A landscape with many peaks, sampled at points; each row gives a point and its height.
A climber steps from a point to the highest of its 2 nearest points, and stops where none of them is higher. Distance is the straight distance between rows; heights are no part of it.
pab: [-19  -8 -19  -9  19  -2 -14 -14  -1   3 -17   9  -1   2   4  -1   5  16
   4   2   7  -4  -3   3  -6   6  -5   7  14  -5  -6  27   9  -3   8 -22]  height 211
gomiv: [  7  22  15   2   7  -8   7  18  -2  10  10  18  -5   1   4  -9 -13   2
 -19   1  11  -9 -13   3  -1  -7 -37  -9  17   9  -6   2   1  10  -2 -11]  height 519
Sodem: [ -6  13  10  -4   0 -14  25  18   3   1  -4   4  19  -4  -9   6  -4  -2
  13  20  -7   3   0  -4   3   7  -5 -17   5   3  -3   8 -15  -6   6 -15]  height 624
tik: [ -9  10  22   5  -2 -10   2   7  -8   5   2  -1  -4  26 -17  -8  12  14
 -14   6  14 -12   4   3   7   2  16   5 -11  -3  10  13 -26 -10   8  -2]  height 643
Vukof: [-14   1  -5  -1  16   9 -10   0  -3 -20   1  14   3   0  12  11   1  19
   5  15   1  -6 -20 -23   2 -12 -12   6   9   5 -10  25  -4 -18   7  12]  height 180
fariv: [  0 -11 -12   9   3  12  12  19   1   0   5  -5  20  -3  -4  -3  -4 -17
   5  -5 -14  -1  -4  -3  15   2   8 -25 -20 -10  -2 -15   9   6  -5  10]  height 385
mulav: [  8  13   3  12 -20  17   0   1   3 -23  14  -2  13 -13   6 -24   9  16
   7   4   1  -8   6 -10  13  -4 -10  -9   2  -1  -7  -6   4  10 -13  16]  height 631
pudi: [ -7  10   7  -7 -18  -4 -15  -7  -4   7  -3   7 -15  -3  24  -2  -4  20
   8  -2  10 -16  12 -16   6  -5  13  22   5  -9 -22  -1   8   5   1   4]  height 696
Mus: [  6  -1  14   4 -27   2 -20  -5  12  11   8   9 -13   2  -6   4   0  -1
  -6   6  -2 -19  -6  -4 -10   1  24  21  -8  -6 -10   1 -11  -4  -8  -4]  height 650
sipud: [ -7   8  13   1 -20  -2  17  -2  -7  10  12 -19 -12  -5   0   6   7  -5
  -4 -13   8  10  10  -6   7  -8  23  -7 -20  -4 -28  -2   1   6  -5  10]  height 733
safom: [ -9  -1  -6   5  -3  -1  -4  16   7  16   2 -11 -11  -7  -2  16  -7  -3
  16 -13   3   9   6   8  -2 -11  13  -6 -11   0 -23   7  16   7 -14   4]  height 735
Muba: [ -5   6   0  -2  26   8   2   7   7   2  -5   7 -22   4  -5  21   8 -14
  26  22   1   4  19   1   5  -6  24   2   4  16   8  -3   8   1 -14  -8]  height 615
foz: [-16  -1   1 -10  -9 -10  31   4  -1   1   4 -15 -10  13  -5   3  -4  -6
   2   3   6  16  10  16 -10  -3  11  -2 -13   4  17 -12 -21   3  14  -2]  height 365
Simob: [  3  23  13  -9 -12 -16   4 -13  -4  -5   7  -2 -10 -14  -6  11   8  -9
  -6   2  11  21   7  11 -11  -2  13  16   6   6  -8   7  -8   6  -9   2]  height 727
dozu: [ 14 -12  15  12 -12  12   1   7  -5  17  14 -13   7  10  19 -11   5  -3
  -3   8   0   7  -3 -21 -25 -10 -21 -12   1  -1   2   1   6  13  31 -10]  height 467
suden: [ 12  -7  -7  -3  -7  -7 -19 -20   6 -15  -3  -9  -1   6 -12 -14  -1  21
   6 -22   3 -20  -5   3   5  17   4  20 -14   5   4  15  -1  -2  -8   1]  height 280
sem: [  1 -11  -9  10   9  10   1 -14   5   9  -3  -3 -20   2 -17  -8 -10 -13
  -3   7   7  -7 -11  17  -4  13  11 -13  -1   7  19  -7  10   4 -15  -6]  height 428
Vuf: [ -9 -21 -14   4  -9  -4   4   6  -9   9  -5  -3  13  -7  10  -4  -8 -13
  -1  11 -10   0 -11   7  -9  10  -5 -11   5  -9  17 -15  -7   7  20 -18]  height 473
Zanot: [ -6   7   5  -1 -11  -6   3  -8   2   0   1  -2 -15  13  -2 -15  -2  11
  -4  16  13 -16   0  10   9  20  14  14  -2  -3   6   2 -19  -2  -5  -8]  height 684
Gobaz: [-12   2   5   0  -2 -10  26  -2 -10   1  -2   0  12  -4  -7  -1  -2 -10
   5  10   1   5  -3  -1   0  16  10  -3   4 -10   9   8 -28 -15  19 -16]  height 676
gimo: [ -6  -6 -13 -18 -11   4   6  -4  -5 -27   1  13  26 -14  10  16  -9   4
 -10   3  12   0   6  -7   2 -19 -14  17   9   1   7  -5   6 -18   2  -3]  height 719
Lida: [ -8 -11   5   1 -16  11   0 -17   6  11 -14   7  -6  13 -12  -8  12 -20
 -16  -3   2  -6  14  -6  -1   8  15   8 -12  -7  16 -11   3   3 -19  -6]  height 614
tiva: [  4  15   9   3  -1 -10  -5  21 -16   2   8  13 -22  -5  19   6   0   0
  -3   8   8 -16  21   9   3   1   7   5   6  -8  10 -17 -12   1   9   8]  height 281
lurat: [  4   1 -17  -8  24  15   0  -1  14   3  14   3   9 -15  -5   7 -21  14
  23 -12  -8  -5   2 -21   0 -12 -29  -8  18  -5 -18   7  -2   2  -4  -4]  height 117
vofa: [ 12 -10   3  -9  12  -2   1 -14   3  -2  -2  26  -7  10   1  -5 -10  10
 -12 -12   3  -7  -4  19  -1   8  -1   8   2  12  25 -13  12 -17  19   0]  height 49
beziz: [ 13  13  10   4 -19  -9 -14   4  13  -5   5   9 -11   5   6  -9   6   0
 -18   8 -14 -14   0   5  10   3  -8   6  -5   1   9 -19 -13   7 -17   5]  height 686
Leva: [ -3   8  10  -4 -20 -21  -4  -7 -19   6   7 -10  -3  -5  19 -10   3  20
  -4   2   9  -5  14  -5  -2   3  12  14   0 -10  -9  -5  -8   3  22   9]  height 731
vaz: [-10   3 -15   3   0  -7 -25  10  10  -3 -12   0   4  -3   7   8   6   4
  21   8  -9  -2   3   8 -19  -2   1   2  10  -1   4   1 -14  11  -2 -25]  height 515
Furig: [ -1   4   8  15  -6   7  22  29 -11  11  14   6  -3  -3  19 -20  -9   7
  -5  12  13  -6 -14  -6  14   2  -8 -15   1  -5  -5 -14  -1   3  14   6]  height 233
pak: [ -5   2  10   2   3  -2  11  19   5  -7  -3   7  28  -5  -7  13  11 -18
  -9  18  -2   9 -14  -2   0  -8 -12 -13  -4   0  -6  16  -8  -5  -3 -15]  height 568
baso: [-27 -12   2  -6 -13  -3  -4  -7   5  10 -25   0  -8  16 -29   6   8 -23
 -12  -3 -10  -2   8  -4 -12  -5  15   7 -16  -6   5   3 -12  -1 -19  -3]  height 634
mik: [ -1  -4 -22  14  -3   7   1  -7  -5   0   2 -12 -14   1  -9 -12  -8   7
 -17  -5  22  -4 -14  32  13  15   5  -4  -3  -1  14 -11   1   9 -10  -8]  height 407
kigaz: [-11   4  18 -17 -11 -20  20 -10  -1  15  -2   9 -16   5   4  -6 -11  -8
 -10 -15 -13  -3  14   7   9  11   1   3 -17   5   2 -11  -1  -6   9   1]  height 412
ledim: [ -7   0 -13   3  27   1  -6  -5  -5 -12  -4  -8  14 -15 -11   2   7  -4
   9  -1 -16  15 -10 -15   9   6  -4 -12  11   1 -12  24   4  -3  -4   1]  height 538
Setu: [-12  11  -5  -9  -6 -21  -5 -16 -12 -10 -11   7  11 -23   0 -13  -6 -11
 -11   2 -14  19 -11   3  -4   7  -3  10   9   7 -17  11   1  -3 -19   6]  height 607
fozu: [  2   2  -3  -6  16 -14  15   3   3   5  -3  -3  12 -14 -24  13 -12 -10
  18 -15  -1  22   7  16  -6  -3   4 -21   4  13  -6   4   7  -9  -7  -7]  height 680
duge: [  0   3  13 -15  11   0  20  26   8  23  -7 -11  -2   9  11  17 -15  10
  12   6   6  -6   6 -10   9  -5  -1   7  -2  -2  -7  11   2   0  21 -20]  height 168
topel: [ -8   0 -17  -3  -7  -5 -11   6  -4  -1   6   4  -2 -21  21  18 -11  15
   9  26  16  -7  -8   3 -11  -6  -8  12  18   7  -5   6   7  -1   0 -11]  height 796
gimig: [  5   4  32   3  -2   3  -8  -2  -8  -2   2  -3   5   5  -2   0  15   9
  -7  18   7 -10  -8 -22  -1   2  -6  11   1   1  19   7  -7 -13  24   6]  height 569
Gan: [ 15   9  22 -10   3  -9  -5   1  11  15  11 -15  -8   3   0   7  -6  11
   7  -5   5   6   5  -8 -10  -8  -8  12   5  -1  -5   5 -11   8  18   2]  height 597
tute: [  4 -17  -9  -5  10  -8  -7  -3   1 -12 -15   2  16   0   0  -1   0  18
 -10 -15   0   0   5   3  -1  -8 -20   4  -2  10  14   3  23 -12  10   9]  height 21
pek: [  9 -14  -9  -9   1   1   6  -7  -1 -14   5   4   0  -5 -24  10 -17 -13
  17 -22  -1  -5  -2   8   8  -4  31  19  -8  18  13   2  12 -22 -20  11]  height 787
dere: [ -7   7 -11 -12  15  -8  -6 -10 -14 -26  -8   3  14 -13  -4   7   8  -7
  -2   6 -19  18 -17  -3  18   0  11  16   6   3 -18  21  -3  -9 -12   5]  height 572
dasik: [ -5   5 -20  -1  18  -1   4   2   0  -8   0  17  12 -19 -14   5  -4 -10
   4 -13  12  -4  17  19   0   2   0  -6  21  -5   4  -3   4   5 -24 -18]  height 432
tota: [  8   7   8   1  15  -1  10   5   9  -1  -1   8 -13  18  -8  -6  -1  -9
   1  -1 -14   2  10  -3  10   1  -7 -14   1  -2  18 -20 -11  -1  -1   6]  height 516
tozal: [ -1   9   9 -16   8  -8   6  26 -12   5   3   1   6 -10  11  17  -8  18
   7   9   1 -20   4  -7  12 -10 -10  -1   1  -2  -8   9  -4 -18  21  -2]  height 147
Sug: [ 22 -16 -17  -1   0   7 -13  -3   6  -1   9 -10   5  -8  -2   6  -9  -7
  -1 -28 -20   0   4   4   4  -4   7  -6 -13 -12  -7 -23  10   7  -5  17]  height 583
gamo: [  6   5 -14  -2  13  -4 -20  -1   8 -15   3   1  -2  -2   9   4  15  11
  26  10  -5   6  13   4  -1  -4   4   0  14  10   0  -1   4   5  -9  -7]  height 548
Rativ: [ -9 -13  -9   4  -9  12   5  10  13 -21  -7  13  32   4   0  10  16 -21
  -3  20  -5   5  -9   0  -2  -2   2   2  -4  -3  12   1  -9  -8  -8 -19]  height 529
dad: [ 31   0   8   1  26   7   2  22   7  16   9   6 -15  11  -7  -2 -10  -3
  -3 -12  -5  -7  -5  -3   3  -3 -22 -25   1  -4   2 -17 -13  -3  -3   6]  height 483
zof: [-11  10   7  -3  -5 -11 -11 -12  -5  16 -26  -5   1 -11  -5 -16   0 -15
  -7  14  -7   7 -10  -7  -3  16 -11   0   6   8 -13  15   9  12 -18   2]  height 571
rege: [ -3   6   6   0 -10  19  19 -13  -2 -16  12   6  20   0 -16   5   6 -18
  -3   5  12  11  -2 -10  -1  -9  10  13  -3  -4  13 -11 -11  -9  -8   6]  height 633
soge: [ -8  12  -6  -2 -11 -18   3 -16 -14  -4   1  -8   5 -11  -5 -10  -1  -3
  -4  14   7  -2 -11   0   6  17   8  15   6 -11   4   1 -26  -2   1   2]  height 725
dapa: [  8 -11  -7   5   6  -6   3  13  -7  11   7   6 -12  -4  -1  20  -2 -24
  -8  -3   7   5  13  27 -31   0   0 -18   3   7  15  -8   8   6  -2 -22]  height 366
feki: [-16  -2 -26  -7   0  -2 -10  -6   6  -2 -13  10  23  -7 -16  -4   3  -6
   5 -15  -2  -9  11   3   3  -2   1   1   8 -18  -6   4  -2   3 -20 -20]  height 463
Vivel: [ 13  -8  -5  -8  10   2   8 -12  12  -8   7  17  -1   7  20   1  -8  -1
 -18   9   0   3 -20  18   4   2 -21   8  -6  10  13 -12   9 -15  17  -2]  height 62
ril: [  6  17  23  -8 -25 -14   5  -1 -14   5  16  -3 -13  -8  16   1   7   4
 -11  -6  12   6  17   6  -1   0  16   5  -1   5 -19   1  -2   8   0   6]  height 774
sugif: [  7  -2  -8   0  -1   8   2 -14   8 -17  -5   0  17   8   2  -5  19  -1
  -2 -10  -2  13  14  -1  -6  -2  -4 -13   8  -9   1   0  -1   6  -1 -11]  height 534
biza: [ -2   4  13  -9  12   1   5  -2  17  -3  -2  20 -26  25   3  15   2  -4
  13   2   4  -1  12   5  -6  -6  23   9   3   9  -3   4   0 -11  -5  -9]  height 640
vilin: [  2  20  11  -5   7 -16 -14  -5  16  -3  -3  15  -8   9  -9 -13   5   1
 -17 -13 -11   5  -7  -9  -3  -2 -19   4   9  -7  -2  -5 -17   3  -5  10]  height 613
gomob: [-18   1  -6  -3  -1 -14   3  -2 -11   8 -12  12  -2  -8   8  -7   2  -9
 -11  -3   3  15  -1   7 -14   0  -7  -1  16   0   2  -2   2  12   5  -6]  height 336
Bageb: [ 13   1  13  10  31   2  -7   3 -11   3   0 -10  -1 -14  -7   7  11 -10
   8  -7 -21  15   1 -16   7   2   1 -26   6   2  -7  12  12  -4  -1  14]  height 503
Nen: [  2   1   0   6 -11  15   6  -1   9  10  -8 -14  -3   2  12   2   9 -12
  11  20  -9   5   9 -10  -2   6   3  -9   4  -8   8  -2  -1  16   0 -20]  height 403
diler: [-15  -8   0 -12  -4 -17  24   4   3  10 -13  -6 -23  15  -3   0  -4  -8
 -10 -13 -14   4  26  15 -10  -2   7 -19 -13   2  11 -15  -5   1   7  -5]  height 390
Novi: [ -8  -3   6   3  -7   7 -10 -11 -10  12 -14 -14  -4 -10  20  10  -3  -1
   1  22 -15   7 -18 -25  -8   4 -11  11   2   6  -6  15  11   4  18  -1]  height 402
boti: [-15  -3 -20   3   5  -1 -29 -12  -4  -8  -6 -11   2 -20   2   4   2  25
  -1   4   5  -9  -5  -6  -3   1 -20  13  13  13 -11  31  12  -2 -20   3]  height 247
lavu: [ -8   3   0   0 -17 -14  14  22 -17   3  13 -15 -22   7  10   6   0  -5
  -7  13   5   8  -3  21  -9  -7  12  -8  -7   7   7 -22 -23  11  18  13]  height 335
Guli: [-17  -5  23   0 -22 -21   7  -3 -16  20  -6   4 -15   1   6 -13  -3 -11
 -12  11 -12 -16   9  -2  -1  15   3  -3  -6   6  20  -7  -8   4   9  -4]  height 438
vir: [-10   2  -3   4   2  -1  17  14  19  12  -6  -2 -11  14   5   4  -3 -13
  -9   2  -2  10  -7  16  17  -2   3  -8 -23  12 -10  -9  20   8 -15  -2]  height 795
miz: [  7   6  24  -5   3   0   9  -7  23   3  -6  10  -5  18 -17  12   6  -6
   8 -10   3   9   2  -3  -7  -5   4   8 -10  20  -5  16   4  -8 -12 -10]  height 666
tobup: [ 17   5  15   6 -11 -21   1  25 -27   2  13 -12 -16 -10   5  11  -1 -13
  -5   5  -2   1  16   8  -8  -1   3  -8  -3   6  14 -16 -11  12  12   9]  height 308
Niv: [  7  -9  -9 -10 -13   8   1   2   2 -13   9  12  16 -20  22  21 -13   7
  14  20  11  -5  -1  -7 -13 -13  -8  14   8   7  -2  -7   5 -15  11   1]  height 756
doril: [ 10  -9  16   8  -4  18   0   2   5  -6  12 -15  13   4   2   1   9  20
  -3   4  18  -5  -4 -14 -12  -7 -19  13  -8   6  14  11  -1  -5  23   8]  height 535
Lefe: [ 11   1   8   5 -15   3  -2  11   7  10   3 -13  -8   6  15 -14   2  -3
  -8  14 -15 -18   2  -5  19   8  -6  -1 -11  -6   5 -17  -9  20   2   1]  height 724
Zalez: [ -2  10   6 -17   8 -13  19  20 -14   0   0  18   0   2  16   9   4   3
  -4   0  -4 -10  16   9  16   7   7 -13  -6 -11 -14   1  -7 -16  15  -8]  height 127
lezot: [ -8  -2  -3   5 -14  -5 -18   0   2   1  -7  -9   2  10  10 -10   2  18
  25 -13 -19  -2   9 -20  -4  -7  15  -2  -2 -14  -9  -1 -13   6  12  12]  height 657
koz: [  5  -5  -9  17   7  11   8   3   0  -2   8 -14  14 -16  -9  -7 -10  -9
   5   4  -4   6 -23   0   8   8 -12 -15  -1  -4   4  -5   8   5  -2  13]  height 413
batu: [  5  10  20  -8 -12   3  13 -10  13   8   5  -1  -8   3 -10   8   2 -18
 -13  -9  -3   7   1  -5   7  -2   8   1 -13   1 -23  10   2  -3 -15  -5]  height 698
bune: [ 12  16   3   1  11 -13  -4   4  12   6   7  11  -2  -3  -7 -11 -16   1
 -11 -14 -12 -12 -19  -4   2   3 -40  -7  13  -4   1  -6 -14   5  -4   6]  height 570
Bipag: [ -2 -12  -9   7  -5  -8   5   6  -2  13   0 -11  11 -11 -11 -11 -13 -11
 -13   1 -15  -9 -22  -4   4  13 -14 -11  -2 -12   3  -2  -7   0   2  -6]  height 444
bunun: [ -1  10  -3   2   1 -22  -9  -8  -7 -13  -1 -11  -9   0 -24   4   1  -3
  -8 -17   4  10   7  12  -2  -5  16   8  -1   3   4   3  -4   2 -13  16]  height 681
Sudam: [-15   3 -14  -4  10  10 -15   0   6 -20   3  10  13 -16   5   4  -9   4
  14   5 -16   1 -15 -31   3 -19 -10   5  18  -7  -8   1  -9  -3  -6  10]  height 161
Lag: [  9  -1   2  16  25  13  -5  -9  -6 -13  -2   5  -2  11 -12  -7  18  -5
  17  -4 -23  13  11  -7   3   5  14 -24   9   5   2   8   4  -4 -12   6]  height 472
Resuf: [ 10   3  26   7   3  11  13  25  -9  23  14   7  -6   5   0 -13 -10   7
 -11  -2   6 -26  -2 -10  14   1 -12 -12 -10 -11   1  -5  -2  -5   5   0]  height 209
mopos: [ 13  -9 -18  13 -12   4 -10 -15 -16  -8  17  -4   1 -12   9  -9  -6  18
   3  -3  24   3 -18  22 -11  11  10   3   9   6   2  -5   5  -3   4  11]  height 717
Ren: [-15  -5  -3 -10  -4  -9  -3  -8  -5  -6 -23   1   6   3  -9   8   8 -19
  -3  -1 -17  13   4   9 -11   0  22  10  -3   6 -12  11  -8   2 -18  -7]  height 658
bis: [  8  -9 -10  19   9  20   5 -11  -3  -4   4   6 -14   4 -10  -6  -1 -12
   9   6 -13   0  -8   1   5   3  22 -19  -1   6   4  -8   9   0 -16  10]  height 447
vogu: [-11  -4 -24   0  25  -1 -18 -16   2 -14  -7  -9  -7  -4   3  -1   2  24
   0   6   0  -1  -6  -1   4  16 -27   4  20  11   1  34   3  -8   1  -4]  height 229
rupi: [ -3   4 -20   0  19  26  -2   4  13 -15  16   2  12 -13 -12  -3  -6   1
  21  -8  -3  -4  -9 -26   9 -13  -5  -1   7 -16 -15   6 -17  -1 -11  10]  height 141
Vari: [-16   2 -16  -3  10 -14   6   6  -5  -6  -7  -2   5   0 -16  14   2  -8
   6  -4   1  10   6  22  -1   0  23  -4  -2   3  -6  10  -4  -2 -14 -17]  height 637
tezi: [  5   4  -9  -9   6  19   5 -15  13 -19   1  -2   6  13  -4  14  17  -8
  14   0  -7  16  27   3  -6 -14  11   6   2  -9   8 -14 -17   5  -5 -15]  height 565
gug: [ 19  -7 -10   9   6  27  -7  -9  -2  -2   0   3   2  -7  -6 -14  -2   6
  -2 -29  -3  -6   8  -2  11   3 -10 -12  -5  -8  -6 -13  17  -2 -10  22]  height 566
pege: [  5  -1   0  -6  16  11  14   9   0   2   0   7  10 -10 -15   9 -10  -6
  13 -18  15   1   6  14   7  -5   5  -9  -5   7   1  -7  22 -11  -9   0]  height 723
kevog: [-29   1  17  -3 -20 -16  15   5 -11  19  -7  -2 -11   5  -5   0   3 -20
 -20  14   3   8  -4   1  -4   0   0   4 -18  10   3  -1 -16   6   3   1]  height 469
sogos: [  9   6  25  -7   6  10  19  23  -5  24   4   1  -7   6   3   7  -9   1
   8   0  18  -2   9 -13   6  -7  -1  -4  -5   0  -3  -2   7  -2  17   8]  height 187
tev: [  9   1  16   5  -1  19  11   1   9  15  -1 -17   0   7  22   4   8   0
   3  23 -13   8  -9 -26  -9   3 -11  -4   7  -2  -7   9   6  11  15 -15]  height 431
Padob: [ -5   3  16   9   3  -1 -13   5 -11  -7  -9   7   1  17  -7   1  27  12
  -4  22  16  -4  -1   2   2   8   8  15  -1   5  21  17  -5 -14   7   2]  height 605
zudi: [  4  12   2  14 -16   3  -2  18 -21   4  16   6   0  -5  15  -7  -1   5
  -8   6  14  -8  -2  -3   0  -6  -9   2   4  -8   4 -21  -4   2  12  18]  height 257
bog: [  1  -2  14  -8   1   0  -3 -13  18  11  -7  -2  -9  15  -3   8 -10   0
   5  -3   6  12  -2   0 -18  -6   4  16  -8  13   5   4   5  -2  19   1]  height 635
fasa: [  1 -13   5   2 -28   3  -6 -21   1   1  -8  -4  14  -6 -11 -14   0  -8
  -4   3  -1 -19   5  -5  -1  14   7  18  -8   1  15  -3  10  -1 -12  -3]  height 602
nifad: [-16  -8 -24  -4 -15  -7 -16  -6   9  -5  -8  13   8  -7   8   2   1  -6
   8  -4 -25 -12   6   5 -15   6  14   0  11 -21  -5  -6 -13   8  -9 -22]  height 488
zed: [ 11  21   3   8   2   7 -14  -5  14  -8   0   8 -20  10 -12 -17   3  10
 -16  -9   0 -15   1   3  13   3 -17   8   7  -7   5 -11  -9  12 -19  12]  height 651
tive: [  8   2   0  -2   3  26   7  -4  14 -20   6  -1   8  13 -10  13   2 -22
  16  10   2  21   3  -5  -4 -13   6   9  -3   6  14  -6  -9   1  -5   5]  height 598
Pudu: [ -7 -11   9 -14 -31   0  -6 -15  13  12 -10   8   1  -7   2   5  -6 -14
  -4  -1  -5  -9  -1  -6 -12  -2   8  24 -10   2  -6  -3  12  -5  -7  -2]  height 626
nug: [ 15 -12 -11  -3  -1  -5   0  -4   3   4   8  11  -9   8  11   2  -5  -3
  -1  -2  17   1   8  29 -27   5  -1  -2  14   0  16 -14  -2   3   9 -15]  height 344
zomap: [  3   7  -4  27 -13   9  -4  -5  -6 -13  14 -12   4  -7   5 -22   5  11
   8   7   9   9  -9   4  -3   7   8  -5  14   2   1  -8   2   9 -10  18]  height 677
tupi: [ -7   5   2  -7 -11  12  14 -14  -6 -18  -6   5  33 -13  -2   7   3 -11
  -3   5   3  12   3 -25  -2 -16  -8   7  11  -8  -2   5   0 -10   2  -4]  height 679
fos: [ 33   3  16  -9  16   8   4  21   2   4  13  -6  -2  10  -4   6   4   1
  -8 -15   2   1  14  -4   4 -16  -8 -14 -17  -4 -10  -5  -8   0   4  10]  height 453
met: [ -5 -13  -4  -2  -4 -14  -7   2  -4   1  -2  -4   3   7   5   6  -8   6
  14 -15 -12   0   1   4  -7  -3  12   6  -7  -9   0 -10 -10  -9  19  15]  height 630
Lugi: [  2  -1 -14  -2   0  -4 -21 -16  -7 -11   4   3   3 -13  -1  -6  -1  28
 -12 -23   8 -13  -4   5   4   5  -8   9   3   1 -10  13  14  -8  -9  11]  height 266
sizoz: [  9   0   8   2  -7   4 -22  -2  -4   2  16  11  -9 -11   7   7  -5  13
   0  -1   7 -23  -9  -9  -3  -4  15  18   0  -5 -19   3   2 -10   2  14]  height 672
rilar: [  7   2  -7  -6  13  18   5 -12   7  -9   3  18 -10   1 -26   3  -9 -10
  20 -21   6  -1  10   8  11  -6  15   8  -5  14   8  -9  19  -7 -26  -1]  height 758
lutag: [  8   7  -3 -11  15   6  21 -19   1  -4  11  14   7   5  18  -2  -9   7
 -21  -8  10  14 -10   4  10  -1 -28   2   6   8  -6  -8  15 -12  19   7]  height 78
supes: [ -3   1  -7   8   7  25   8  16  11  12   3 -17  14  -1   5   3   0   2
  23  16   5   0   3 -13   5  -1  -5 -14   5  -7  -6  13   1  20  -5 -23]  height 370
dedu: [-25   1   8  -7   0 -19   8  -5  -8   1 -18  -7   9   7  -3  -6   6 -18
 -13   2  -5  22 -13  -7   6   1  -8   3 -16   4  -2   5  -4   4   2  13]  height 502
kiza: [  0 -24 -11  -6 -10  -7  -5 -11   4  -2 -12  -9   7   7  -1 -13  -4  22
  -5 -22   3  -8  -4  13  -1   6  -4  12 -27  12  14  -3  25  -6  14  14]  height 10
mitip: [ 12  11  13   8   7  -2 -11  12   5  -9   0   8 -14   4   4  11  11  -7
  14  19  -4   9  17  -1   0  -9  11   0   6  14   8 -12   6  12 -16   6]  height 584
dafed: [ 18 -19   4   9   4  19  -3   1 -12   7  15 -12  11   5   7  11   6   4
   2   6   9   3 -12 -12 -18 -10 -13  -1   2 -10   5   2  -3  -4  37  -7]  height 499
Kolu: [  1   4   4  -2  -8 -16 -14  -2 -17  -1  -2 -16  13  -1   1 -12   9  24
   4 -20  -8 -12  14 -15   4   0   4  -4   6 -16  -6   3  -9   6  21  10]  height 689
dineg: [-10  -8  -7  -8 -11 -23  -3  -6 -11   5 -13   4   8 -17  14  -4 -11   3
 -10   2  -6  -6  -4   3  -1   4 -17  -9   8   6  -7   5  19  -2   2  -7]  height 360
Rov: [  7   4   3   7  -6  10  16   9  12  12   1  -9 -13   5   6 -11  -3  -6
 -14  10  -4 -10  -5   1  30  14  -1  -9 -14   0  -7  -9  17  15 -22  -6]  height 762
rep: [-12 -12  -6  -3  -4 -11 -11  -8  -1  14 -13 -13  -2  -8  19 -10  -4  11
   7  16 -18 -12 -15 -11   2  16  -6   0   0   3 -13  16  17   1   8  -8]  height 382
negu: [ 10  -9  -1   5  15  -3  -5   4 -15  -7   1  13  11   6  -9   4   5   7
 -14  -9  13   0   2  27  -2   2  -7  -1   3   2  20  -4  13 -18  13  -3]  height 36
zopu: [ -3 -12  -9   8   3   6 -13  15   7   4  -7 -10  -5   8  -5  26  12 -12
  14  -1  -3   8   9  12 -13 -16  21  -4 -13   4  -1  -2  13   5  -7   0]  height 708
Zar: [ 11  -3   2  10 -10   0  -8  -4   1   0   5   6  -2   4   2 -19   0  14
  13  -3  11 -12  13  12 -27   5   3  -6  15   4  19 -11  -3   5   5  -1]  height 320
mevur: [ -7   0 -16   1  -5   2   0 -11  -5 -10   6  -6   2  -5  16  -5  -8  25
   2  13  29   3 -14   4  -3   0 -10  14  14   6   8   3   7  -1   5   1]  height 754
bato: [  9   7   1  22 -17  11  -6   3  -6   2   5   2   3  -5  -2 -24   3  24
 -11 -24   5 -13   5  -2   7   2  -8  -6  -2 -12 -12  -7  14  12 -12  18]  height 591
dap: [-13 -18 -11   4 -11   6  -9  -5   8  -6 -17   0  10  14  -2   9  16 -21
  -2   2  -8  23  -1   5 -17  -9  15  -4 -10   1   4   2   8   8 -10  -5]  height 683
mes: [  9 -15 -16   4  11   0  -3   4  -9 -11   4  -9   6  -3  -4   1  -4  -1
   2 -22  -4  12  -7  10   1  -7  10  -7  -6  -8   4 -10   4  -5  12  21]  height 606
Zil: [  8  -2  -9  -8  25  10  14  -7   7   5   3   8   1  -3   5  -1 -17  13
   4 -11   8  -4  -9  -9   1  -5 -26  -3  13  -1  -8   4  12  -8  13  -1]  height 95
Tok: [ -7  -5 -15  -2  30  13 -15  -5  -2  -6   3  15  -1   3  11   9   5  17
   7   7   6  -7  -6 -12  -4  -2  -4  -3  27 -10 -10  23  -1 -17  14 -10]  height 196
Kivip: [ -1  -9 -11  10  -3  16  -3  -3   1  15  -1 -20 -16   8   3 -11  -2  10
  -6   4  20 -10 -13   3  20  15   1   5 -13 -12   3   0   4  16   2   2]  height 387
fumad: [ -9  18  -3   3  -7 -15 -10  -9  -4 -12  -1  -1   0  -5  -8 -13   7   0
  -5 -10  -8   4  -5   0   6   6  13   0  -1  -3 -22   8  -8   6 -24  11]  height 644
pokat: [-11   8  11  -5  13  -8  -4  -8  -6   7 -16  -9   1 -13  -7 -10   0 -15
 -14  -2 -14  15 -15 -24   5   3 -23   1  -1   1 -11  15   8   5   1  20]  height 536
nazub: [ -9 -16 -12  -6   3   6   5  -5   3  -2 -14   9  15  -2  -1   3  -1 -18
  -1  15   2   4  -2   2  -2   1   0   9   4  -8  25  -6  -2  -4  13 -24]  height 500
Rusig: [ 11  -9   2   9 -12 -15 -15  -8  11  -5  -2  -3  -8  16  -8 -20   0  19
   1 -11  -5 -13  -2  20 -10   8   5   1  -8   4  14  -3 -11  -4  -3   2]  height 297
lamuz: [ 12   5  -7   4  11   0  14   0  -5   0   6   7   5 -13 -13  12  -4 -23
   0   2   5  10  10  23  -8   7  -7 -12  25   2  17  -1  -2   2 -10 -19]  height 397
Gafom: [ 25   8  23  -5   3  -2 -10  11  16  -1  16   6 -12  14   6   1   2  12
 -11 -13   3  -7  -4   4   3 -11  -5   5 -16   4 -21  -1  -7  -4   0  12]  height 429
suz: [ 13  15  27  -2  13  -1   9   8   7   8   6  -4 -21  23  -1  -8  -5   7
  -3   1  -1  10  10  -8  -2  -7  -2   1   7   8   6 -15 -13  10   6  15]  height 552
gep: [  5 -10 -12   2  14   7   7  10   1  -3  -5 -22   9   8   6  -4  11   8
  13  -3  -7  -1   5   5  21   6   3 -20 -21   2  -6   1  17   0   4   4]  height 362
Lege: [ -4  -3  -9   9   1   6 -11  11  -2  -4  -1 -29  -4   8   8  -7  11  17
  -5  -3   5   0  -8   0  26  10   8   0 -25  -2 -10  18  11   8   3  13]  height 369
pamas: [-24  -3 -11   2   1   9   7  14  14  13 -14  -3  -6  10   2  13   9 -16
   4  -4  -5  14  -7   1   6 -12  11 -12 -15  -7 -29  11  11   9 -17  -5]  height 764

Call two points neighbours if one is among the 2 nearest of the other. Go from one point of each pair to the other, from neighbour to neighbour, staying as high as possible. Name the lowest point that can't be avoided.
pek, topel -> gug
ril, pek -> fasa
vir, pek -> Vari

For each start below, name the point where the climber stops.
Vukof -> ril
gep -> soge
tiva -> ril
fos -> ril
Lege -> ril
